A landscape with many peaks, sampled at points; each row gives a point and its height.
From any point a climber steps to the highest of the 2 points nearest to it. It stops when none of these is higher. Distance is the straight distance between rows; heights are no part of it.
(798): [141,134,137,146,132,133,133,169,141,86,136,140,85,115,173,153,125,110,106,121,132,122,107,137,128,110,129,130]  h=5.85
(897): [143,143,125,138,104,123,151,118,130,187,129,142,144,149,107,106,98,121,118,151,136,106,150,137,127,134,114,132]  h=0.81
(158): [104,149,140,131,142,106,107,103,131,123,121,161,125,120,117,171,146,156,148,104,126,134,145,100,177,151,125,132]  h=6.67
(610): [129,118,160,135,137,134,119,139,139,120,117,136,118,103,142,154,155,123,117,93,122,139,117,119,156,125,124,111]  h=1.59
(91): [113,123,132,109,153,153,121,106,123,105,108,90,144,112,102,113,149,133,120,123,90,146,115,122,120,129,130,134]  h=1.57
(321): [123,142,132,110,108,103,120,105,117,157,146,115,153,150,123,102,126,115,158,125,130,135,138,106,98,150,145,127]  h=6.39
(763): [173,97,148,132,137,158,146,166,149,122,109,126,116,116,125,103,128,95,114,101,134,122,120,154,141,90,115,132]  h=3.47
(816): [130,144,128,133,137,127,130,123,143,120,131,123,123,134,152,136,133,129,121,122,135,108,108,113,138,129,152,104]  h=3.99
(931): [158,124,114,118,138,133,120,135,120,116,112,113,121,131,124,91,107,121,100,118,122,136,109,124,110,115,130,149]  h=4.11
(589): [111,122,106,110,133,140,128,99,126,140,114,113,155,145,84,110,129,152,162,134,136,137,137,129,130,142,138,140]  h=1.67
(896): [107,111,131,123,108,126,133,140,113,147,149,133,141,139,150,113,149,141,117,147,132,96,121,147,85,118,139,126]  h=0.95
(381): [104,121,114,127,123,141,154,125,101,161,113,101,164,148,112,101,134,135,146,145,139,108,145,181,112,144,125,123]  h=6.10
(106): [126,155,151,137,105,115,151,139,140,171,167,147,130,180,130,127,85,123,150,168,139,125,169,128,128,135,102,102]  h=0.69
(438): [148,141,123,148,130,137,126,122,146,156,115,139,144,140,107,107,110,117,133,125,144,150,147,123,155,130,111,100]  h=4.02
(905): [139,99,151,122,120,129,128,136,142,158,123,141,124,106,118,110,147,96,115,84,126,113,117,147,128,104,139,149]  h=3.01
(597): [143,152,100,142,132,128,108,120,121,120,110,134,131,125,122,143,104,149,139,137,148,160,138,105,147,144,103,126]  h=3.11
(715): [142,145,112,138,126,119,128,153,129,78,138,135,87,115,179,179,123,110,129,130,126,101,106,126,115,128,141,134]  h=4.35
(745): [125,151,110,149,112,95,121,149,117,130,137,150,94,144,169,192,115,119,148,151,139,108,136,120,152,167,120,127]  h=2.86
(103): [131,112,91,113,116,136,136,113,120,159,118,108,141,150,82,107,98,117,149,136,136,132,128,143,118,135,133,149]  h=1.87
(348): [137,114,95,125,122,139,140,138,114,146,122,99,144,152,119,113,92,134,158,146,155,138,133,135,111,138,120,138]  h=2.08
(711): [138,139,122,109,100,116,146,101,138,162,142,128,158,164,94,105,89,123,174,170,151,150,161,130,107,137,116,126]  h=1.30
(284): [132,147,139,130,96,99,151,128,127,185,157,131,139,172,132,108,95,120,140,153,138,115,157,131,102,141,117,121]  h=0.75
(704): [121,122,130,117,129,114,110,140,133,99,133,143,88,121,141,156,116,133,119,106,129,134,100,90,152,116,144,153]  h=6.68
(681): [126,123,109,119,141,141,113,110,108,106,108,92,131,122,118,132,131,147,144,139,109,150,120,108,110,138,120,121]  h=1.19
(572): [150,130,129,139,150,162,149,155,120,100,112,101,123,123,157,119,129,128,117,151,117,123,123,148,98,115,115,124]  h=6.62
(904): [140,137,141,130,136,101,110,133,140,134,130,173,115,117,114,176,132,135,151,107,152,150,140,95,198,144,112,131]  h=5.44
(215): [88,122,129,120,123,130,125,130,118,124,144,132,134,125,150,132,161,138,125,120,135,117,114,139,91,121,156,130]  h=1.09
(872): [104,124,145,127,147,132,121,105,129,84,121,130,125,96,143,161,168,146,122,116,111,121,124,140,131,132,138,121]  h=2.85
(936): [109,149,126,136,98,107,123,131,113,127,142,126,93,149,164,178,133,123,147,141,127,112,122,109,139,165,135,108]  h=2.14
(978): [153,147,116,121,128,114,110,132,108,100,132,109,118,126,162,129,116,130,135,126,122,135,108,92,113,140,140,141]  h=2.09
(509): [122,133,143,135,102,117,120,122,131,158,142,141,111,160,123,122,105,121,115,128,125,141,123,101,121,130,114,111]  h=2.57
(694): [128,132,148,142,123,115,107,130,131,118,121,150,102,112,147,174,146,136,115,123,128,125,121,114,164,140,121,98]  h=1.08
(155): [151,99,150,122,148,136,124,160,139,89,126,135,85,114,147,120,122,112,101,109,127,150,112,123,121,90,122,157]  h=7.26
(122): [73,128,138,111,149,124,126,113,120,90,140,123,170,96,124,106,181,136,109,102,91,130,127,150,112,119,165,145]  h=4.29
(405): [133,109,144,138,107,116,121,151,141,167,140,143,109,152,123,120,92,110,107,117,137,130,128,126,140,119,115,127]  h=2.69
(224): [148,105,137,130,141,137,116,152,133,79,107,142,105,91,134,151,129,135,114,104,130,143,111,120,137,105,114,154]  h=6.26
(523): [113,127,120,117,126,120,125,101,105,122,136,111,150,129,142,136,150,168,156,141,141,112,138,134,108,143,139,104]  h=5.25
(882): [124,129,123,111,135,122,116,141,106,89,133,115,116,124,158,123,127,125,126,121,113,139,106,101,82,119,149,156]  h=1.69
(996): [162,119,117,154,124,122,113,166,134,123,132,148,109,122,139,138,90,139,107,120,160,144,129,105,173,116,103,121]  h=4.01
(59): [164,116,106,135,111,123,129,122,124,158,123,122,115,143,103,90,73,110,116,129,129,127,140,126,113,116,105,146]  h=3.81
(758): [149,122,127,127,150,165,142,151,134,107,101,96,134,106,123,105,140,111,101,139,122,133,108,160,119,111,138,135]  h=5.45
(451): [127,112,116,96,127,127,118,134,110,120,127,108,143,113,122,88,150,121,119,147,95,140,102,130,80,110,142,168]  h=3.69
(171): [124,115,124,125,98,121,139,124,119,177,134,143,138,139,126,104,119,131,111,145,134,102,129,142,103,123,129,134]  h=0.87
(248): [82,151,144,119,133,109,111,102,115,124,139,141,136,135,128,150,150,157,136,99,105,132,130,92,148,143,145,129]  h=5.46
(914): [131,112,123,122,146,151,120,138,135,104,108,132,131,107,118,130,133,142,126,99,137,140,115,118,139,107,135,158]  h=5.17
(80): [119,138,129,139,129,134,159,125,122,170,132,113,166,168,118,109,118,137,160,155,147,119,173,166,126,146,106,115]  h=5.57
(190): [118,114,151,149,120,153,134,149,128,154,121,141,136,129,137,128,133,149,110,134,138,112,136,144,134,121,103,100]  h=6.90
(351): [139,152,110,136,147,121,122,125,122,85,125,124,114,110,166,160,135,128,135,125,127,110,109,112,120,134,146,127]  h=3.00
(200): [143,101,155,127,116,129,124,142,145,160,124,146,120,128,112,118,125,108,115,86,135,128,123,118,149,113,119,123]  h=2.84
(801): [111,145,131,132,109,111,111,132,129,112,131,134,85,118,158,180,150,120,117,135,111,111,98,109,157,151,135,107]  h=1.38
(319): [131,153,141,157,121,134,145,161,139,156,163,140,113,163,144,136,82,134,142,151,124,122,164,112,158,129,99,94]  h=0.55
(152): [120,125,135,151,124,137,130,132,132,146,141,149,121,149,141,154,128,156,130,149,150,110,145,131,158,132,112,93]  h=5.80
(624): [110,157,134,134,124,104,131,100,152,141,151,161,115,159,127,167,125,127,153,153,159,144,154,106,171,150,123,103]  h=4.94
(644): [145,96,149,149,130,150,146,174,149,140,132,134,113,131,141,124,107,118,117,109,136,110,132,143,137,95,113,127]  h=3.90
(120): [118,124,156,129,155,140,124,130,137,93,117,124,121,101,144,133,163,116,109,108,108,140,113,131,121,115,129,123]  h=2.11
(785): [119,118,147,109,140,132,125,101,150,140,122,137,149,121,96,112,147,135,126,90,111,122,125,107,160,117,148,128]  h=1.17
(945): [101,132,104,121,137,132,136,101,118,120,118,98,175,114,114,94,149,136,133,118,126,123,132,163,121,148,161,124]  h=6.03
(393): [108,131,137,116,127,118,115,129,134,95,132,155,102,109,144,179,142,147,120,110,116,104,96,106,149,118,153,151]  h=5.18
(378): [157,137,97,132,125,127,130,123,125,125,128,110,140,150,126,130,89,146,172,156,151,156,144,112,127,143,113,119]  h=2.51
(384): [147,116,125,116,133,137,139,147,124,123,128,112,122,108,127,88,140,93,98,147,103,124,112,148,74,103,136,164]  h=3.57
(727): [102,128,126,126,134,119,117,102,114,102,129,135,124,118,146,172,160,152,147,134,121,104,132,124,118,143,127,110]  h=3.98
(236): [152,112,119,124,128,148,147,130,116,145,107,101,121,101,103,95,146,94,94,147,97,111,115,168,100,105,116,158]  h=3.45
(173): [168,131,132,144,132,131,113,152,139,134,109,136,126,122,117,123,117,134,115,105,150,153,126,116,172,124,104,112]  h=3.54
(739): [118,131,136,120,140,153,139,142,143,83,140,133,130,101,134,125,168,108,108,143,123,136,118,154,78,97,159,148]  h=1.58
(257): [114,139,121,137,133,127,139,106,119,138,126,111,157,152,129,129,138,152,161,150,157,126,161,148,127,153,121,102]  h=6.49
(226): [123,132,176,113,140,142,143,155,157,77,132,148,121,86,130,134,187,105,97,122,123,144,116,154,112,99,157,138]  h=1.73
(900): [141,105,152,127,126,122,110,159,141,116,138,139,74,130,143,135,103,115,108,99,124,141,105,108,149,108,124,131]  h=8.23
(123): [127,155,126,145,124,102,128,126,144,137,164,161,93,157,134,188,105,118,156,171,146,147,161,105,162,149,95,108]  h=4.30
(453): [161,120,106,143,121,122,125,151,124,138,126,124,111,152,114,93,55,124,116,126,146,150,155,129,135,120,90,139]  h=3.68
(730): [140,120,133,144,125,151,140,146,119,142,118,108,137,132,138,103,117,126,110,145,113,113,127,144,109,120,107,113]  h=7.99
(570): [79,117,113,99,139,122,133,111,109,107,128,96,174,96,107,90,175,120,125,121,77,133,122,172,104,130,159,147]  h=4.07
(615): [132,150,126,111,109,106,125,104,127,141,155,130,141,160,134,123,108,140,153,142,144,141,133,90,115,139,147,111]  h=6.00
(390): [81,139,143,111,142,115,117,96,119,104,141,119,149,115,140,122,160,144,119,96,91,127,123,115,122,136,158,131]  h=4.71
(333): [125,130,131,141,128,135,130,100,137,159,113,125,155,127,103,99,135,121,119,110,125,123,135,144,142,138,125,105]  h=4.42
(818): [144,145,114,150,125,102,107,129,125,123,141,153,96,136,152,179,103,128,146,143,134,123,141,100,147,155,96,112]  h=3.56
(343): [109,138,124,135,144,131,133,108,134,123,126,116,153,117,133,118,144,129,123,107,128,115,129,144,136,143,151,100]  h=5.11
(135): [109,161,135,118,118,111,120,90,145,142,145,152,138,153,117,134,127,138,146,133,145,140,143,100,148,144,142,104]  h=5.51
(638): [137,109,109,103,119,129,120,108,106,150,119,104,138,117,87,86,127,117,120,130,91,130,109,122,98,122,130,169]  h=3.82
(883): [113,130,123,132,122,141,135,152,120,89,140,126,132,110,164,140,151,125,129,132,130,125,118,150,63,113,145,138]  h=1.36
(701): [156,115,113,131,135,154,131,137,130,136,90,103,131,120,94,101,115,114,116,114,127,129,112,155,136,122,125,140]  h=4.65
(452): [161,115,114,110,117,114,124,117,121,148,128,119,116,124,114,86,99,110,102,130,108,128,113,112,98,116,130,162]  h=3.92
(167): [131,110,132,114,135,128,134,116,137,150,130,131,133,95,115,100,169,88,104,113,100,99,111,155,103,106,156,156]  h=3.16
(460): [103,123,105,113,118,114,144,107,99,141,118,88,175,132,95,94,145,130,154,131,131,120,136,179,109,163,145,116]  h=6.70
(636): [122,124,145,149,135,154,149,161,135,122,137,134,112,134,163,137,128,116,113,121,128,104,117,150,120,104,134,121]  h=4.59
(234): [158,136,107,145,122,120,120,137,138,128,141,152,124,137,123,138,75,147,128,150,159,156,146,105,163,131,100,115]  h=3.62
(485): [113,122,142,106,167,153,134,112,130,79,103,94,154,91,107,116,171,132,115,123,88,144,115,135,145,112,146,147]  h=1.26
(685): [131,113,127,131,122,135,142,106,121,164,111,108,137,101,101,98,151,99,110,118,98,102,135,159,107,125,125,137]  h=3.30
(511): [114,121,118,140,142,135,124,109,122,120,125,143,123,130,132,169,141,160,147,147,145,106,146,134,146,140,111,102]  h=4.57
(541): [111,123,122,117,145,139,121,93,142,130,120,135,142,133,102,128,133,154,141,113,139,129,134,106,143,123,137,128]  h=1.39
(30): [119,146,116,109,119,124,143,95,126,146,124,120,164,163,81,120,116,139,180,162,153,162,156,130,126,152,123,126]  h=1.42
(545): [146,123,120,148,129,116,105,147,133,126,117,167,115,113,133,173,114,147,126,128,157,141,129,112,177,138,105,140]  h=4.62

For each start below, name the point where the climber stops.
(173) => (460)
(610) => (730)
(801) => (321)
(896) => (730)
(685) => (730)
(59) => (730)
